A landscape with many peaks, sampled at points; each row gives a point and its height.
From any point a climber steps to the highest of the 2 points nearest to it. It stops when none of these is higher. Distance is the straight distance between rows; heights are no part of it.
nidez: [ 18 -10  11  10 -16   4  47  -2 -50 -27  27  12 -17  25 -27 -11   3 -24
   6  38  19 -51   7]  height 41.7
Ger: [  6  29   5  32   4  25  26   1  -4 -27  49 -23 -42 -23  44   4  22  -5
  13  35  15  -3  13]  height 39.4
tulu: [  3 -29  42  39 -27   6  11   7  -2  22  -3  15  51   2  19 -45   1  -1
   0   0 -22 -26 -30]  height 18.3
nom: [ 63  16  -2  23 -37   6  29 -10   1   4   8 -22 -18  16  64  13  26   7
  -2  18  21 -28  15]  height 43.8
kap: [-38 -70 -20  19  35   4 -42  29   7 -11 -19  -7  20  13 -52 -24  -4  -2
   7  22 -36  36 -49]  height 8.3
Zesiz: [  8  -4  23 -51 -34   3   2 -16 -38   4 -12   0  -5  47  22   3  20 -15
 -30  34  -1 -42  25]  height 46.3
pese: [ -7  36 -37 -18 -29 -11   1  27  15 -37 -10 -30 -56 -28 -10   6 -22  -9
  30   5 -12 -11 -15]  height 65.3
letap: [-42  30   2 -38 -14   0 -31 -14  34  13  -7  13  19  21   3  25 -29  -1
  11 -24   3  48 -11]  height 46.9
vusup: [-25 -18 -12  21 -16   8  -8  24 -18   0 -32  20  -7   8 -78 -41   7 -14
  34   4 -22  -9 -17]  height 27.1
vitu: [ 12  -8  19  26 -23 -53   1  -8  15  22 -11 -36 -11   1  23 -32   9 -36
  -3 -39  -7  -8  -7]  height 41.8
nuzi: [  0  10  17 -23  -4 -38   4  -7  19 -13  20 -32 -16   2  31  -1 -19 -17
   5 -33  31  15  11]  height 58.9
guti: [-37  16  -2  21 -23  26  20  -1  19  38 -34  25 -12  -3  -7 -22 -14 -27
  77 -49  11  36 -32]  height 63.3
Takal: [ -6  33  16 -41 -19  17 -22  -7 -17  30 -17  14  -1  25 -26 -30  44  27
  14  -3 -10  -4  28]  height 58.1
nupu: [ 11 -50 -11  29  11 -32  -7  -5   5   8 -17   0  18 -12 -22 -45 -17 -26
   2 -30   9  -2 -10]  height 30.3
Kav: [-24  29  18  14 -33 -16   5  -1  -7   2 -28  -8 -39  17  -3 -33  11 -42
  16 -16  -5 -17  18]  height 24.5
fidu: [ 18  27  -4  20 -24   5  -6  -6  35  35 -23  12  45  -1  29   3  -3  20
   2 -31  12  28  10]  height 12.0
vop: [-13 -35   5 -21  11 -15 -28   1   5  30 -11  -5  26  18 -26  -7  -6  -3
   5 -17 -24  24 -56]  height 61.3
Raded: [ 49  18 -27   8  -1   9  23 -18 -23   5 -12   4 -22   6   2  22  34  19
 -40  17  15 -43  58]  height 40.2
tefum: [  0  13 -29   8   3 -28 -18 -12  30  10 -17 -25 -25 -36  -9 -24   7  -6
  15 -41   0  21  12]  height 34.9
Ges: [-53  10 -13   9 -61  14 -32  30  29 -14 -39   7   3 -10 -26 -16 -10 -10
  36  17 -42  15 -31]  height 37.1
los: [-46  15  -5  -2   0  44  12  -1  28   2 -12  17 -13  -9   7 -14 -39   0
  73 -21   2  27 -39]  height 58.3
lonun: [-29  40  22  -6 -33   9 -13  -2 -12 -23   5  16 -10  22   0  -6   7 -15
  -5  32  19   0  40]  height 22.6
zete: [ 32  15 -42  14 -26 -19  -6  -2   8  12 -32  -7  -9 -25 -28 -30   8  -3
  14 -21   9 -11  29]  height 36.0
tonop: [-39  48   2  14 -41 -12  10  15  25  30 -39  17 -16  -2 -35   8  -4 -21
  55 -48   0  40 -16]  height 67.6
bido: [ 44 -38 -13  31  28  -8   5   0  -4  -2  40   8  33 -23 -11  13  13  13
 -24   8  19   4  16]  height 65.7
logid: [ -7  70  36  -3 -30   7  16  19   2  15  21   4   5  21  -8  21   3  26
  36 -21  21  30 -10]  height 14.8
Dozaf: [ 18 -11  31 -34  37 -17  33  -3  -8 -14  44 -21  -9   5  32  48  -8   9
 -27  -6   2 -19 -19]  height 62.8
Gel: [-18  26 -33  -8  17   9   1 -12   7  46 -43   3 -54  -5 -23  -7  11 -14
  55 -51  -4  26 -10]  height 55.4
nikol: [ 55 -11 -35 -33  18 -22  16   9   0  -4  21 -22 -13 -21 -26  15   5  43
   1  -5  -1 -34 -18]  height 57.2
Ror: [ 18  29  -8   0   9   0 -13  21  -8  -6  24  17  28 -12 -31  37   5  44
 -26  18  -3  11   5]  height 1.4
petev: [  2  19  48  10 -27 -11  14  -2 -19  -8  30  -9  -2  22  21 -20  22 -18
   9   8  26  -4  25]  height 21.5
vatog: [ 26  -8   8   2 -37 -11   0  23   5 -35  -1  32  51 -11  -9 -19 -28  20
 -18  22  23 -27  16]  height 32.2
zale: [-48  17  -7  -6  19 -17 -34 -12 -13  24 -30  17 -24  32 -58   9  14 -35
 -10 -19 -18  15  16]  height 64.7
mor: [ 47   6   2 -37 -26   6 -19  -2  -6  23  19  -4  42  17  28  24  25  41
 -16  30  -1   9  -2]  height 13.8
Tati: [-38  10   3   4 -62  -7 -14  26  32 -16  -5 -16  18  -9   0  -2 -31 -11
  30   9 -23  28 -58]  height 34.3
penu: [-84 -30  21 -40  30  15 -22  10  19 -48 -18  21   5  26 -15  -5 -42 -13
  -4  12 -22  -5  -8]  height 30.6
rume: [ -3 -10  23  20   7 -17  20  12  33 -24  19   2  42 -22  32  16 -53   3
 -10 -22   4   2 -32]  height 54.2
Danu: [ 22   4  36 -52  10 -17  12   1  21  -6  19 -19  17  -6  52  23  -2  40
 -25 -23   3  -9  -1]  height 65.6
Vonul: [ -7   2  71 -40  18   5  27  -1   2  -1  26  15  39  12  42  12 -11  25
 -11 -34  20   0   6]  height 68.4
nibu: [ 24 -46   7  41  21  21  32  -2 -21 -16  57  -2  -1 -14   8 -11  25 -10
  11  39  -1 -21 -16]  height 72.1
Kavem: [-15   5   4   1 -31  -6  20   9 -26 -37  -1  24 -11  22 -40 -31 -28 -36
  22  12  26 -38  15]  height 38.4
zirik: [-19  59 -33 -13  -7  26   5  23   3 -26 -25   2 -50 -25 -16  21 -14  19
  26  12 -19 -25   2]  height 60.5
Tid: [ 12  11   5  20   6  -7 -21  12   5 -21  38   1  27 -25  18  53  10  26
 -46  35   8  26  19]  height 0.7
Madi: [-22 -14 -12 -13  41   0 -26 -17 -26  18 -23  31  10  30 -35  29   9 -19
 -48   1 -10   5  32]  height 61.1
vanid: [ 35  13 -61  28  -9  34   4  -2 -17  28 -17   6   2   9   6  39   9   6
  12  30 -29 -15 -25]  height 33.7
dovig: [-21  34  -3 -15  15  24  10  -5   7 -14  30  11   0  15  35  57 -41  -3
  18   2  24  34  -1]  height 51.0
lipe: [ 21  -9   9 -39   8 -34   9   0  28   2  -6 -33   2  -8  29   8 -25  10
 -16 -39 -18 -19 -36]  height 63.4
lumas: [ 16  54  -5  46 -44 -16  18  29  27  10   4  -2   9 -22   8  33 -16  19
  21 -16   9  20 -24]  height 43.2
zazi: [-69 -10  37  29  25   5  -8   6  11  30 -12  10  -3   0 -30 -17  -7 -15
  37 -35  -9  52 -65]  height 5.0
Bebom: [-20 -27  39  54  -4  -1  10   7   0  34 -29  33  36  10 -24 -43  -7 -12
  21 -29  -3  -2 -45]  height 20.1
zerov: [ -7  -6  23 -48  28  -4   0  14 -23 -15  41   6  21  20  -5  56 -19  15
 -23  17  -4   4 -24]  height 59.0
busug: [ 29  50 -23  31 -26   0   3  19  14  -6  16   4   5 -37 -13  -4   9  35
  32   0  27  23  12]  height 40.7
zer: [ 10   9  21 -19 -40  -8  13  -6  -7   6 -32 -15  -6  27  36 -11   8  -9
 -23   6 -21 -49   6]  height 44.6
Zas: [-12 -29  -1 -14  52   2   1 -11  12 -38  25 -27 -25 -54  29  -1   9   4
 -38   5  -1   0  42]  height 53.0
gedit: [ -1 -29  -6 -38  21   6 -15  -3   1  47 -29   9   5   7 -33 -35   6  23
  36 -40 -11  19 -55]  height 64.5
meb: [ 13  16   5  27  53 -11  20 -10  -8  25  33 -12 -31 -12 -26  -6  28   7
  25 -41  29  25  18]  height 17.0
Sanug: [ 19   0  22  30  -6  35  20  23  -3 -20  27  19  35 -28  30  -8  12  38
 -10  41 -18 -33  -1]  height 56.8
sadon: [ 27   3 -56  28 -10 -12  12  -9  -6   0 -25 -27 -48 -25 -26 -20  22 -21
  10  -3  -9 -34  16]  height 34.5
Gobu: [-24  -5  14  18  -8   3   2   0 -26  17 -24  14 -21  20 -37 -51  17 -39
  27  -4  -5 -15  -1]  height 25.6
Napi: [ 40  35  -4 -18  -3  12  45   6 -37 -12  38 -10 -37  19 -13  35  17  25
  11  24  19 -41  -9]  height 49.2
vepu: [ 11  12   6 -42   0   6  22 -18  21 -11  -1 -14 -15  -2  76   9 -26  -1
   7 -23  31  -4  26]  height 60.0
ninus: [ -2  53  -2  -8   3   9  -1  20   4  11 -13  36  33   9 -33  50 -13  36
 -12 -11  -4  10  -1]  height 2.0
pem: [  0 -20 -53 -24  29  34 -13 -33   8  -1 -39  17  -8 -15  24  -2 -12  -6
 -17   9  -3  -8  41]  height 37.3
Muzu: [-19  44  15  -9  -9   9  -9  16  18 -27  42 -15   1 -12  25  30 -19  14
   6  23  11  39 -15]  height 48.5
rin: [-31   2  34 -28  13  36  16  -6   3  17   0  54  48  19  -7   2 -33  20
  28 -24  23  22 -17]  height 3.2
nizek: [-56   3  33 -18  10   3 -28 -19  27  43 -27   8  11  13  -2 -18  -2 -11
   2 -40 -10  45 -16]  height 48.8
paku: [  7 -25   3 -34 -19 -20  -2 -13  15 -20  -1 -10  10  -9   9 -64 -22  -7
  20 -21  26 -10  16]  height 35.1
dese: [-16   0 -25   1  14  -8 -27 -21  -8  -3  20   7 -14  -1 -39 -18   1 -31
  16   0  36  46  45]  height 10.6
Dukiz: [-20  30  35 -31 -13 -37 -30   3  -1 -37  31 -32 -35  -5   9   3  11  -6
 -37  26  13  13  33]  height 33.8
vip: [-47 -16 -30   9 -28  14 -52  24  40 -29 -41  21  38  -9 -37 -21 -25  11
  11  23 -33  21 -10]  height 40.6
Kitog: [ 28  25  14 -31 -35  -2  -9   7 -24   4  41 -10   9  21  -7   9  20  28
  13  30  13  17  -9]  height 14.6
tobu: [ 34 -25 -27  55  -9   9  23   5   2 -13  48 -15  -5 -22  16  -9  -2 -18
  38  26   7  -6 -36]  height 62.0
ruke: [-12  10  -3  41  27  18 -19 -15  -6  45 -13   2   0   9  24  25  27 -17
 -27  -3 -30  23  14]  height 42.5
goba: [ 33  12  17  14  -1   4  57   4 -40  -8  21  -7 -31  10  -9   2  31   5
  -2  20  -5 -66  -4]  height 45.4
gonu: [ 25 -29 -43  -9  20 -14  18 -19   4 -26 -27 -12 -14 -12  17  20 -34 -16
 -45   0  -3 -43  12]  height 49.9
nazal: [-25   9  15  -8  15 -28 -27   6  28   5  11 -40  -7 -25  -5 -14   8   5
  -7 -25 -26  28 -12]  height 34.0
des: [-13  51 -43  -2 -10  31  12   7   5  17 -39   3 -55 -11  -9  12   1  -4
  49 -24 -27  -4  -7]  height 56.2
fal: [ -3 -83  14 -12  19   3 -25 -31 -10  13  -3 -13  21  -6  34 -30  24 -19
 -36  12 -14   4  13]  height 34.4
verod: [-24  19   1 -48  -1  26 -18  -4  14  29 -48  36  17   2 -28 -18   7  44
  13 -29 -21   0  10]  height 55.1
volep: [-39 -11  39  58  40  21  17  -3  -3  38 -29  50   7   2  -6 -34  -4 -15
  16 -33  16  15 -26]  height 21.8
zek: [ 12  -1  37  43 -18 -13  37   1 -15 -13  52 -18   0  25  44   9  -7 -40
   8   8  20 -11 -19]  height 20.3
vove: [  7   3  11 -30  36  11  21 -17  17  -5   8   3  -2 -23  37  -9 -15  25
  14 -41  22   5  27]  height 62.4
lol: [-13 -46 -58  -6  32   8 -26 -14   3 -15 -45   8  -5   4 -27   7 -23 -25
 -26  11 -19  -9  16]  height 35.6
lut: [  0  27  17 -21 -11   3   6   0  -2  20 -20  39  32  29 -11  17 -22  13
  -3 -26  12  -4   7]  height 2.6
kar: [ -2 -49  19  27  -3  46   7  -8 -11   9 -17  31  43   0  38 -38   8  -4
  -9  27 -23 -27  -1]  height 16.5
bap: [ -7  12  25   2  17  57  -2  -9 -18  11  25  22  13   1  36   3  39  19
   6  24  10  23  46]  height 44.9
zolo: [ -1 -26 -56  40  -7  36  -5  -3   4 -23 -27   2 -11 -27   3 -38  -6 -19
  15  36 -18 -16  15]  height 26.8
Vere: [ 31 -22  -4  -3 -14 -10 -25 -12   0   5  32 -35   6 -12  37  -8  48   7
 -29  32  -8  11  18]  height 36.8
demoz: [ 13  -5  20 -26 -23 -27  28 -11 -13 -15  -8   8  -1  18  -6 -44 -25 -19
  15 -27  42 -35  22]  height 36.3
Gamuf: [-37  -3 -13  -9  24  17 -19   0   5 -17 -28 -18 -50 -27 -16 -49  16   0
  15   7 -31 -14  20]  height 44.4
pezeg: [ 72 -27 -29 -46  17 -25  11 -13  -5  -2  42 -19   8 -11   2  37  19  34
 -27   2  33  -9  11]  height 59.9
boteb: [ 15 -30   1 -31  -2 -16 -23 -27 -12  16   7 -24   0  12   5 -24  30 -11
 -23   4  -7   2  17]  height 35.7
zam: [  6  16 -30 -37 -28 -14 -17  -4  14 -17   6 -26 -22  -5  14   7 -27  -8
  19   1  11  17 -10]  height 61.4
ronam: [ 27  -3 -28 -13 -17 -12   2  15  -1 -33  -1 -17  -7  -3  23  43 -29   3
 -35  49 -19 -33 -24]  height 49.1
Vifi: [ 41   1 -34 -24  42  21  45  -5 -26  -5  20  -2 -38  -8 -21  32  19  38
  -2   6  -6 -50  -1]  height 53.5
duvun: [  9  30  30  22 -19 -36  21  20  26 -23   0   5  30 -12  27  23 -39   9
 -28 -18  26  -9   2]  height 51.5
saz: [-22  61  15   0 -53 -16 -22   2   0   3  -8 -10 -33  21 -13 -10  20 -18
  14   3  16  19  39]  height 23.6
zusu: [  3  -5 -10  13  -6 -13  10  30  -4 -20 -30  22  14  -7 -70 -30 -19  16
   8 -12  -5 -37  -1]  height 28.9
temis: [-11  34 -10  35 -20 -22 -21   5  15  38 -38  11  10   2 -34   7   6 -16
   7 -44  -1  32  11]  height 71.7
git: [ 29 -11  -7 -36 -11 -43 -10  -7  -6 -27  13 -17   4  10  28  52 -25 -10
 -60  20  30  -7  17]  height 46.8
tozo: [ 13  28  -9  60  -2   9 -13   6  12  22   7  -5  13 -14  22  17  30   7
 -14  10 -18  18   8]  height 40.1
dil: [-49  -3  23 -28  25  42 -21 -24  12  34 -38  38  17   5  21 -26   8  17
   0 -15 -17  20  18]  height 51.6
ginug: [ -6 -31  20 -17  30  -9 -27 -13   7  23   7  -1  43   6  12   4  -3  -1
 -21 -20  -7  39 -15]  height 58.5
Lova: [-16  46   8  21 -47   1 -17  12  31  10  11 -19  19  -4  40  37  -6   3
   7   2  -1  51 -29]  height 45.8
kula: [-29  11  -5  47   4  19  11   3  21  34 -19  29  35   8   6  35 -35 -18
  16 -23  -6  37 -48]  height 25.0
gup: [-32  64  37  11  -5   9  -3   0  24   1  -6   9  -9 -10  17 -13   7  14
   6 -23  17  24  42]  height 13.4
vumub: [-37 -46 -27  13  54 -10 -38  -6  -3  -1  -5  -4  -8   9 -45   6  -9 -35
  -8   2 -18  39 -25]  height 9.3
basek: [ 10 -32 -36  38 -17 -15 -12   3  27 -17 -13  -2  30 -20  13 -17 -37 -21
  -3   2  -1   4 -12]  height 28.7
mefe: [ -7   4  10  48  24  22  19 -10   8  52 -23  24  12   3  28  -3  -9  -5
  26 -42   2  21 -32]  height 23.4
ruga: [ -8  -8 -24 -26  21 -17   7 -13 -24 -45   1  -1 -37   3 -54   2 -12 -14
 -32  16  22 -30  44]  height 63.5
kotiz: [-33  25   0  -6  27  35  14  -3  -8 -35   3   3 -44 -15  -4 -11   2  -3
   1  18  -8 -22  39]  height 47.2
Tor: [-42  36  23  24 -17 -14 -26   0  -4  48 -24  24  10  30 -55   4  26 -21
   2 -29 -13  35   0]  height 68.3
duza: [-47 -72   9  11  23   3 -33  20  23 -19 -13 -17  12 -14 -16 -65  -8   5
  20  10 -28  27 -43]  height 7.1
rasep: [-11 -19 -37  29  -9  44 -10 -10 -17  10 -41  22 -10  11  -6 -23   9 -32
   7  37 -31 -21   5]  height 28.8
vadin: [ 22  37 -12 -23 -41 -13   3  24 -18   9 -14 -10 -19  14 -18  23   5  11
  15   7 -24 -24 -35]  height 39.5
gib: [-14 -34  31  28   7  -8  12  -4 -18  -9  50  -5  13  16  12  -7 -16 -48
  16   7  19  20 -26]  height 19.1
kifof: [ 16 -78  21 -35  19  17   1 -21  -8   7  36 -18  18 -18  54 -31  19  -3
  -1  15   4   8   5]  height 33.2
lomim: [-30  16  43   0  19  53   5  -9   1  28   0  19  14  12  42   0  22  15
  -1   6 -24  17   4]  height 47.9
kud: [-53 -41  12  29  58  27 -12   5   6 -10 -31  -6 -36 -21  -1 -54  16  -3
   2   1 -37  -9 -11]  height 41.3
Biz: [ 12 -20  57 -39 -15   8  15 -10 -35   3  18  -4  25  32  44   6  24   9
 -33  25   2 -34  23]  height 48.3
tul: [-30  83  49  16 -50   6   9  16  31  -7   2  13  14  -4  11  13  -9  27
  13  -8  29  28  13]  height 14.1
pesef: [  1  64  -2  -8 -22   0 -14   3  -3   0 -22 -19 -49   5  19  33  28  13
 -34  27 -21 -17  28]  height 41.6
Taka: [ 33  -4   9  19 -26  14  24  31  -9 -12  13   9  34  -6   2  -1   0  28
   6  30 -28 -43 -46]  height 65.4
gelus: [ 33   0 -42  -4  15  31  17 -40 -19  20 -22  11 -19   5  20   3  24   2
 -12   1  15 -18  56]  height 38.9
bug: [-31  17  -3  -2  21  29  21  -5  12 -18   5  18 -12   4  21  10 -54 -21
  37 -11  16   9 -12]  height 53.9
turi: [ 13  32  27  -4 -11  -9  16   6 -21   8  59  -2  10  27 -17   8   9  12
  40 -12  39  34  -9]  height 15.6
selik: [ 15 -24 -13 -25  27 -28 -37  -4   7   8   7  -5  44   4  -6  42  -8  14
 -45  -6 -12  27  -6]  height 56.3
popad: [  4   4 -40  32   0  49  -2  -7  -3  36 -45  31  11   3  16   7   2   1
   3  18 -36 -11  -5]  height 31.1
vos: [-50  18  12  -6  50 -14   0  -4 -12   0  -1  10 -31  30 -42  41 -16 -33
 -12 -24  -8  12  -4]  height 61.6
ligud: [ 42 -47 -17 -18  44  -7  -1 -26   2  13  40  -8  21 -21  24  18  12  18
 -13 -14  34  23  26]  height 62.2
Raru: [  0  12   6   5  -9  -7  -1  -5  -8  62 -11 -12 -30   7 -22 -31  38  -9
  57 -44  -4  28 -21]  height 57.9
Beli: [ 25  31  17  10  17 -19  25   3 -21  16  35   4  -5  14 -47  10  17  15
  20 -34  28   2   3]  height 16.3
muk: [ 40 -11 -52 -19  13  -5  22  -6 -12 -32  -3  -6 -18 -12   1  46 -17  15
 -52  33  11 -44  14]  height 52.1
Kan: [ 22 -45 -22 -24  16 -15  16 -19 -44 -25  24  -8 -14   5 -57  -8  17 -11
 -30  23  27 -32  33]  height 66.5
Lon: [  8  12 -21   9 -48 -28 -23  17   7 -26 -15  -1   2  -3  -2  25 -31 -11
 -36  43  -2 -10  -3]  height 46.5
belan: [ 31 -50 -29   4  22  18  16 -25 -34 -13  37   8   8  -8 -20  -8  14 -10
  -2  30  35  -4  34]  height 71.2
Zal: [ -2  12  11  24 -20  16  15  28   2 -45  18  32  31 -28 -22 -30 -29  22
  19  25  19 -13   8]  height 34.8
Nodug: [ 16 -30  -7 -33  -4 -29   5 -26  -5 -22   4 -34 -16  13  46  22 -15 -34
 -47  14   4 -27  11]  height 48.2
Niz: [ 30 -20   3 -14 -26 -24 -27 -23   2 -13  35 -34  -1  -6  46 -12  25  -9
 -24  23  41  31  51]  height 35.8
minef: [-24 -11 -18  44  -2  16 -13  -3  13   8 -12   9  15  -1  19   7 -26 -34
   8   2 -23  27 -26]  height 26.9
puvag: [ 24 -40 -17  -2   3  -9  -9   8  -7   4  -6   6  46  11  -1  33 -19   2
 -37  20 -28 -13 -37]  height 53.2
saso: [ 41  -9 -27  11 -25 -30   2  24   0 -36 -19  12  21 -21 -41 -17 -21  19
 -19  12   4 -49   9]  height 30.5
rivuk: [ 44 -20 -38  16 -16  -4  -8 -11 -16  17  -3  14  42  29  13  43  -6 -13
 -34  21   2   0  -7]  height 50.0
Fabu: [-21  -4 -29   7 -19 -16 -47  20  19 -25 -28   6  21  -3 -46   5 -22  -1
 -26  20 -28   4  -3]  height 43.7
zon: [ 33 -15 -11   6 -13   0 -19 -36  21  39 -16   2  30  10  45 -21  15  -9
  -4 -28  32  37  41]  height 11.5
veg: [-23  12  39 -17  -3 -34 -27  10  14 -27  13 -38  -6 -22  11 -11  17   4
 -47   9 -28  -2  10]  height 32.9
sez: [  2  44  43   0 -37 -21  21  39 -24 -42  33  -6 -29  -1 -26  -3   5   9
  -4  39   8 -36  -7]  height 45.1
saban: [ 26  26  19 -13 -40 -22 -22  -2   5 -24  23 -32 -27   0  45   5  15   8
 -20  36  36  20  32]  height 34.7
pupe: [-50 -13  -3 -38  31  10 -27   6  24 -41 -13  27  15  -5 -43  -8 -39  10
   5  -5   0  17   9]  height 32.4
vorek: [  2 -19   7   3  -4 -49   1   3  10  35 -29 -37 -34 -13 -14 -40  10 -25
  22 -56 -20  -5 -39]  height 40.8
zutaz: [ -1  18  26  -6  17  42  13   2 -16 -17  60  -9 -17 -18  36  10  41  31
  13  38   6  10  24]  height 42.1
vikar: [ 19  19 -54  47  -9  16   6 -15 -11   5   2 -12 -40 -19  -4  -3  23 -17
  16  19   9   2  30]  height 35.0
bupen: [  1 -29  57   1  40   7  34 -13 -14  10  23  11  17   2  52  14   8  -3
 -17 -23  19  -4  19]  height 71.9
perag: [ 30   3   2   3 -58 -41  -3   4   9  -1 -12 -34  -5   7  31 -19  -7 -22
  -4  -5   4 -24  -5]  height 43.0
dorag: [ 10   7  -4 -43  -4   6 -12 -11 -27  53  -7   1  -3  27 -35 -20  34  17
  28 -19 -10   8 -18]  height 61.0
Bup: [ 48  -3   3 -42 -31  10  -8   6 -28 -11  19  12  25  12  13  37  16  42
 -37  66  22 -10  23]  height 13.1
zava: [-51 -51  25  21  20  -3 -11  18  36   2 -32  -2  11 -19 -18 -54 -23   0
  34 -33 -14  29 -62]  height 6.1
miti: [  4 -17 -11  45 -43  11  15  14  -3   3   7  -2  13  -4   5 -34 -11 -25
  53  13 -10   1 -49]  height 54.1
Mesus: [-50 -13  -2  -6  70  35  -7   4  19  -2 -33  -2 -29 -24   9 -10 -12  16
  13 -19 -44   8 -33]  height 37.8
kina: [ 36 -36 -27 -20  33   6  11 -15 -31   2  13   0  11   5   0  67  15   8
 -60  31  -7 -21  17]  height 55.2
Vun: [ 32 -26  34 -26  15 -14  11  10 -31  -2  65  -7  22  16 -13  18  33  26
 -21  27 -13 -24 -25]  height 54.0
Ziga: [ -8 -51  -4 -28  43   2  -2  -4   1 -31   9  -6   8 -19  10  -1 -17   4
 -23   7  -8 -11   8]  height 55.7
vir: [-32  16   4  -5  49  -3  16 -12 -18 -24  12  13 -29  15  -8  49 -24 -32
 -29  -9  19   3  35]  height 58.8
tos: [ 26   4  -8  42 -48  19  27  28 -11  16  -8   5   3  -4  -1 -14  13   1
  45  11 -35 -33 -53]  height 56.5
bipe: [ 10  22 -37   1 -20  12  -9  18  17 -29   0   7   3 -40 -30 -33 -19  34
  34   7  15   3  14]  height 38.3
lif: [-22  -6  11 -15  21 -30  15   6  -1  -7 -22 -23 -42  -7 -28 -34 -11 -19
  10 -41 -13 -31 -12]  height 39.6
fetub: [ 27   3  -7   4 -24  -8   0 -18 -14  11   0  12  12  36  19  17  -7 -26
 -10   5  32   6  24]  height 47.7
vul: [ 10 -75  26  38  50  15  21  -2 -26   6  54  13  26  -5  17  17  19 -19
 -16  17   4  -2 -16]  height 84.6
boda: [-16 -16   7  13  52  29  13 -10  -3 -15  17  -6 -24 -40   7 -27  26  10
 -10   1  -7  -8  39]  height 50.3
gugil: [-23 -20  -6  -5 -24 -10 -13   8  23 -21 -14 -10  -5 -11 -21 -55 -28 -15
  48 -14  -2   6 -22]  height 33.5
Todig: [ 21 -11 -33 -15  42   0  -4 -28 -26  37 -19  -4  -7  26 -14  47  22  -6
 -46  -2 -15  -3  10]  height 58.2
loza: [-17 -25 -14 -51  51  29  10 -13   7 -31   1  26   1 -19  14   8 -38  12
  -1 -17  25  -2  34]  height 59.1
volan: [-59   8  33   1  24  21   3   0  -6  19  -1  50  14  26 -45  -9 -15  -6
  33 -25  11  32 -28]  height 4.1
lipu: [-34  16  -3  -7  30  34 -21 -16   2  16  -2   9   2   6  32  40   3  -4
 -16   5 -24  30   9]  height 44.8
viriz: [-15 -60 -40  24  43   9 -17  11   8  -5 -64  28  16  -3 -47 -19 -20   3
 -11  -6 -20  -9  -9]  height 33.6
dozu: [ 39  33 -38  24 -18   9  25  17 -28  15 -10   5 -18   8 -33  34  19  16
  11  20 -25 -41 -21]  height 36.7
Sesar: [ 18  56  39  24 -48 -26  18  33  -3 -27  11  11   1   0   4  22 -12  22
 -19  24  25 -23   0]  height 48.7
riki: [ 68  31 -33  10 -37  -5  11  -7  -9   8  -9 -27 -30   1  29  22  37  27
 -25  36   8 -30  18]  height 42.0
sobuf: [ -3 -11 -37 -19  15 -22 -34 -13  -5  10   9 -10  -9  19 -31  17  -7 -32
   4   0   6  38  -5]  height 10.0
Lebom: [ 26   1 -19 -20 -22 -27   4   7  38   6 -11 -18  24 -13  23  20 -44  16
  12 -35  -4   2 -49]  height 61.2
gogaz: [ 16  23   0 -44 -27 -30   2  24 -12 -32  10 -22 -25   3 -29   6  -9  18
  -5  18   1 -34 -12]  height 41.9
Vilof: [ 11  10 -30  18 -11  -6 -33 -31  14  16   2  -6  -1  -4  16 -12  14 -19
   8  -8  41  57  55]  height 11.1
biga: [ -2   3  11 -73 -19 -35 -12   2  -8 -11 -10 -21 -19  18 -25 -19   1  10
 -12 -11 -15 -32  -2]  height 40.3
Kofu: [ 19   8  22  36 -22 -20 -23  -5   7  27  23 -36  13  -1  34 -13  48   0
 -13   6 -14  21   5]  height 38.2
dar: [-56 -20  -7 -10  62  22 -20  22  23 -27 -31  11   4 -17 -33  -8 -25  33
  -2  -9 -35   6 -12]  height 34.6
fomar: [ 14   9 -20  47  14  10   8 -21  -3   8  33 -45 -49 -18  25  -4  47 -18
  10  17  -2  11  16]  height 37.0
Delu: [ 28  -4  -7  18   2 -14  22  17  30   9  -2  15  40 -16  -4   8 -33  27
  12 -31  -1  -7 -40]  height 58.0
pefif: [-24  39  23   3 -10  16   2  -7  40  34 -37  11  13 -16  20 -30   9  29
  19 -47  -4  18  17]  height 12.7
Guzar: [ 28 -62  35  22  52   0  26 -18 -10  28  47  -8   8  -2  41  20  43  -6
 -29 -10   2  -6   1]  height 76.6
Ralo: [-51 -12 -13 -13 -23  14   9  25  14 -18 -40   8 -32  -1 -37 -45 -29 -16
  78 -19 -18  -4 -40]  height 31.7
Vopiz: [ 50  29 -11  17 -23   7  26 -10 -16  20  10 -10 -22  28  25  11  20  -2
  26 -11  36  -4  17]  height 45.7
dur: [ -8  28  12  -9 -19 -14  -7   3  -3 -13 -34  -9 -13   9  14  11   7  -1
 -54  20 -22 -41  32]  height 43.1
refuv: [ 34  21  33  31 -16 -25 -16  14   6 -10  53 -23  15  -5  50  54  28  16
 -43  35  20  31   9]  height 0.2
gavu: [ -3 -13  31  19  26 -17  14   0   1   9  33 -11 -10  -8  -7 -32  11 -10
  25 -26  13  12 -23]  height 17.9
Fitot: [ 17 -68 -16   4  20  -9 -19   2  -9   9 -24  18  38  -2 -42 -39   1  11
 -16  -2 -11 -16 -14]  height 31.6
Kipez: [ 43 -12  30   0   5 -12  19  -4 -26  13  35 -17  10  21  18  29  46  11
 -39  15  -1 -26  11]  height 50.7
kizif: [-25  11 -20 -16  11  -9 -12  -6   2 -39 -10  12 -22   4 -19  17 -37 -29
 -15   9  21  -3  35]  height 60.6
lutuf: [-23 -30   1 -43   6 -29  -2  10 -18 -21 -32 -23 -31  30 -39 -12 -15 -24
  -9  -8 -38 -46 -26]  height 39.0

Call two points neighbours if one is among the 2 nearest of the other. Go from one point of each pair to the other, from neighbour to neighbour, staying as high as possible. Name the lowest point that can't be avoided.
pese, Taka -> pesef
zete, pese -> sadon
pese, vove -> nuzi
gedit, pese -> Gel
temis, belan -> vir
vul, Taka -> miti

Two climbers start at each pair of points below. Name the first point that both come to, or write never.
Ror, mor -> turi
demoz, vatog -> never
pefif, volep -> never
Bebom, gugil -> never
